Each scene shows the same named points in several views. A view is turned or mirrored, shifted and resized as a whole, has a little noise and may leave points out.

Scene 1
View 1
Nonil: [ 16  -6  -3 -14  -2  -7   3 -10  -9 -15   0  10  20 -20  -6  -3 -20  12
   1  21  14  18  -6  11  21   2   9  18   0  27]
fege: [ 12  -4  18  -6 -18  -4   1 -30 -10 -33  15 -15  16 -20  -4  -6  -5 -10
  12  -6   9   5  14 -20  23 -10  16  -1   5  10]
gipup: [  7   6   6 -16 -10 -11   2  -2 -13 -27   9  -2  20 -21   8  -9 -19   1
  -5  19  10   9 -13  -1  11   0   6  24   5  28]
Mugat: [-15   3  19   9 -21 -13 -11 -10  -5 -40  20 -17  -2 -14   4 -12  -6 -14
 -12   5   1  -1  -3 -21  -1 -11  13   6   6  11]
suvop: [ -5  -5  24  10 -23  -7  -8 -30  -4 -40  22 -22  -1 -14  -4  -7   1 -16
   3  -7   4  -1  15 -30  11 -15  20  -8   6   1]
pano: [ 22  -3   8 -18  -7  -3   9 -23 -12 -22   8  -1  25 -22  -6  -3 -15   0
  15   6  16  13   7  -4  29  -1  13  10   4  21]
Ravek: [ -3  -4   4   5 -10 -11  -8  -8  -5 -24   8   0   1 -14  -6  -4 -13   3
 -11  17   6  11  -6  -2   7  -4  13  10   1  17]
Lazam: [ 41  -7   3 -35  -1   0  18 -26 -15 -12   1   7  41 -27 -10  -1 -19   8
  26  11  23  19   9   6  43   3  13  14   3  28]
Vidod: [ 11  -4   9  -7  -9  -6   2 -18  -9 -24   8   0  14 -19  -6  -4 -13   1
   3  11  11  12   1  -3  20  -2  14  10   2  19]
guvof: [  3  -7   4  -1  -8 -11  -4 -12  -4 -21   8   1   5 -15  -7  -3 -14   4
  -5  13   9  14  -2   0  13  -3  12  10   1  17]
niz: [  8 -12  13   4 -11  -4  -1 -31  -6 -26  12  -7   8 -16 -13   0  -6  -3
  10  -1  10  11  16 -14  22  -9  19  -3   1   8]
dat: [  4 -10   8   7  -9  -9  -5 -20  -3 -22   8  -1   2 -14 -12   0  -8   4
  -4   8   9  13   5  -5  16  -5  18   2   1  11]
View 2
suvop: [-10  16  -6   4  20  -5 -23  12   9  28  21  14 -19  13  -5  -5  35  -8
 -13 -17   1 -22  12   9  36  -5 -11 -19  17  -9]
Ravek: [-13  19  -1  -5   9  -8   9 -16  -3   7  11  -4 -11   8  -1 -14   4   8
   0 -12  14  -2  -9 -13  10   1  -4 -12 -11  12]
Mugat: [ -4   8 -14  11  14 -19 -32 -24 -10  18  34  11 -23  18  -1  -9  30   4
  -4 -19  -3 -23  -4   6  30   5  -1 -17   9  -5]
pano: [  7  23  21   5  15  -6  20  40  11   9  10  -2   3 -13   2  -5   1   1
   2 -17  20   2   5 -15   6  -9 -26 -11 -12   0]
Lazam: [ 17  28  37   7  12  -4  43  64  15   4   4 -11  14 -29   5  -4 -16   5
   7 -17  27  13   5 -24  -5 -12 -40  -7 -23   3]
Nonil: [ -1  23  17  -2   6  -9  34  10  -1  -1   7 -10   3 -10   3 -14 -13  12
   6 -12  22  12  -9 -24  -6  -4 -16  -8 -25  14]
guvof: [-13  20   5  -7  11  -7  15  -2   0   8   7  -5  -9   4   1 -13   2   7
  -1 -12  17   0  -3 -14   7  -3  -8 -10 -14  10]
fege: [  3  19   8   6  18  -6  -3  35  11  21  17   8  -8  -3  -2  -3  22  -4
  -5 -18   7 -13  11   0  24  -7 -23 -16   5  -9]
niz: [-11  23   6  -7  19   0   5  26  15  22   5   3 -11   1  -6  -7  18  -6
 -12 -13  14  -9  13  -3  23  -9 -16 -14   3   2]
gipup: [  5  17   8   9   7 -16  12   0  -8   3  22  -3  -4  -2   5 -11  -1  11
   8 -15  15   0 -10 -16   2   0 -11 -13 -15   5]
Vidod: [ -1  20  10   2  13  -8  13  15   5  11  11  -2  -3  -3   2  -9   3   5
   0 -14  15   0   0 -13   9  -7 -15  -9 -11   5]
View 3
gipup: [ 13   1 -11   1 -25  -1  12 -19  16  -8   2  -2  10  -1  12  34  38   6
  -9   1  -4  24 -18 -24  -8  27  24   0  -5  -3]
Ravek: [ 10   2   0   3 -34  -4   4 -13  22  -5  -1  -4  23   3  10   9  44  23
 -17  -6 -16  19 -18 -20  -1  25  14   0  -8  -2]
niz: [-15   1  13 -12 -10 -13  -4 -19  31  -2 -23   2  11  14  24  11  40  10
   6 -44   9  -2  -8  -6  -6  20  11  -4 -21  -7]
guvof: [  8   0   3   0 -27  -7   1 -14  16  -3  -3  -7  16   6  15  17  42  15
 -10 -11 -13  17 -18 -15  -5  25  13  -6  -8  -6]
suvop: [-28   9   4 -16 -17   9   9 -29  54  -9 -26  21  25  16   4  -6  45  31
   6 -46  31  -5   3 -17   4  24  18   8 -31   7]
Vidod: [  0   2   1  -5 -16 -12   2 -18  16  -6  -9  -1   5   5  22  29  38   1
  -4 -19  -1  14 -15 -14  -8  24  19  -2 -11 -10]
dat: [ -1   1  12  -5 -25 -13  -6 -16  25  -1 -14  -3  17  10  18   3  43  17
  -9 -25  -8   7 -14 -11  -2  22   5  -6 -15  -6]
fege: [-18   7   2 -17  -5  -2   9 -28  36  -7 -22   9   6  14  19  25  35   5
  12 -42  29   1  -5 -11  -7  21  24   4 -23  -5]
Lazam: [  6  -4   2  -8   9 -31  -1 -15  -9   2  -8 -20 -25   8  50  76  21 -42
  15 -27   1  16 -21   1 -27  20  25 -17  -7 -31]
Mugat: [ -6   9 -10  -8 -34  16  19 -26  48 -12  -5  21  30   7  -6  -5  47  38
  -9 -13  17  13  -4 -30   5  28  22  15 -15  15]
Nonil: [ 23  -5   2   7 -22 -24  -5  -5 -10   3   4 -25   0  -1  33  45  35 -10
 -13  -3 -34  25 -27  -8 -13  20  13 -17   0 -22]
View 4
pano: [ -2 -12  11 -10  -9   7   9   7   8  -6   6  -4   5  -9  24  -1   0   9
   3   6 -26  -5  10  -1 -10  -6  -5   7  11  -5]
Nonil: [  2  -9   5  -8  -8   8   3   0   8   5  -5  -4   7 -11   8  -3  -4  10
  -3   8 -13   7  -6   2 -10 -15  -8  22   6   0]
Ravek: [ -5 -10   3 -22   5   5   7   5  16   9  -6   3   4  -9  -6   7   9  -1
 -12  -8  -5  24  -2  -1   5 -18   2   5  -2   0]
suvop: [-15 -15  14 -28   7  -2  17  19  16  -5  11   5   2  -3  13  16  23  -3
  -3 -14 -15   1  28  -4  14  -8  12 -25   1  -6]
fege: [-11 -13  13 -19  -3   1  15  15  11  -8  10   0   3  -4  22   8   9   3
   2  -4 -25  -6  23  -3   2  -6   5 -11   6  -6]
dat: [ -3 -17   8 -17   2  -2   7   7  10   0   3   0   4  -8   5  10  18   1
  -4  -4  -7   4   6  -2   2 -15  -3   0   3  -2]
niz: [ -4 -19  11 -15   0  -3  10  11   9  -6  10  -3   5  -8  15  10  19   2
   1  -4 -14  -8  16  -3   1 -10  -1  -7   6  -4]
guvof: [ -2 -13   5 -15  -1   3   6   6  10   5  -2   0   4 -10   3   5   8   2
  -6  -2  -9  10   1  -1  -1 -15  -3   8   2  -2]
Vidod: [ -3 -10   6 -12  -5   8   6   5  10   2  -3  -1   4 -10   9   0  -1   5
  -4   2 -18   8   3   0  -3 -11  -2  11   5  -1]
View 5
niz: [  8  11 -13 -17   3   8 -11   7   2  -3   3   4   7  20  13   1   9  18
   7  -2  -8  -4  -7  11  12   2  -1   3   3   8]
dat: [  3   3 -12 -10   5   5  -1   3   6   3  13  -2  11  15   4  -2   0  18
   1   1  -4  -3  -7  15  11   0   4   5   3  10]
gipup: [-12  -4 -12  -9   0   0  -1   8   6   9   8   8   8   6  -5   4  -5  20
   2   5   3   8 -13  21   2  13  12  -4   6   0]
guvof: [ -5  -1 -12  -7   4   3   1   4   7   5  13   1  12  10   0   1  -3  18
   0   1   0   3  -9  18   7   5   9   2   2   5]
Ravek: [ -5  -4 -13  -7   4   0   8   3   9  11  18  -2  10  11  -5  -3  -6  18
  -3   3   1   2 -11  20   5   4  10   2   8   9]
Mugat: [  1   7 -15 -29  -3  -4   5   7   2  28  21   0   2  28  -2 -11   6  10
   0   3  -3   1 -10  13   0  14   6  -3  22   9]
suvop: [ 14  17 -15 -35  -1   3  -8  11   0  14  11   2   0  35  12 -10  16  13
   7  -1  -9  -5  -7   7   9   8  -3   2  18  13]
pano: [-10   4  -8  -6   3  10 -19  13   1 -16 -15  15   9   3   9  15   1  26
  11  -1  -2   5 -12  18   8   8   7  -4  -6  -6]
fege: [  3  14 -12 -25  -1   4 -16  14  -1   1  -4  10   3  24  12   1  13  17
  10   0  -8  -2 -11  11   8  11   1  -3   8   3]
Lazam: [-17   2  -6   0   5  12 -24  14   2 -27 -25  20  11  -5   9  23  -3  30
  13   1   0   9 -13  22   9   9  10  -6 -15 -11]

Which points are out of place in each view (at most two, in the order of its rows)? Write - if all are in place.
view 1: gipup
view 2: Mugat
view 3: Nonil
view 4: Ravek, Vidod
view 5: pano
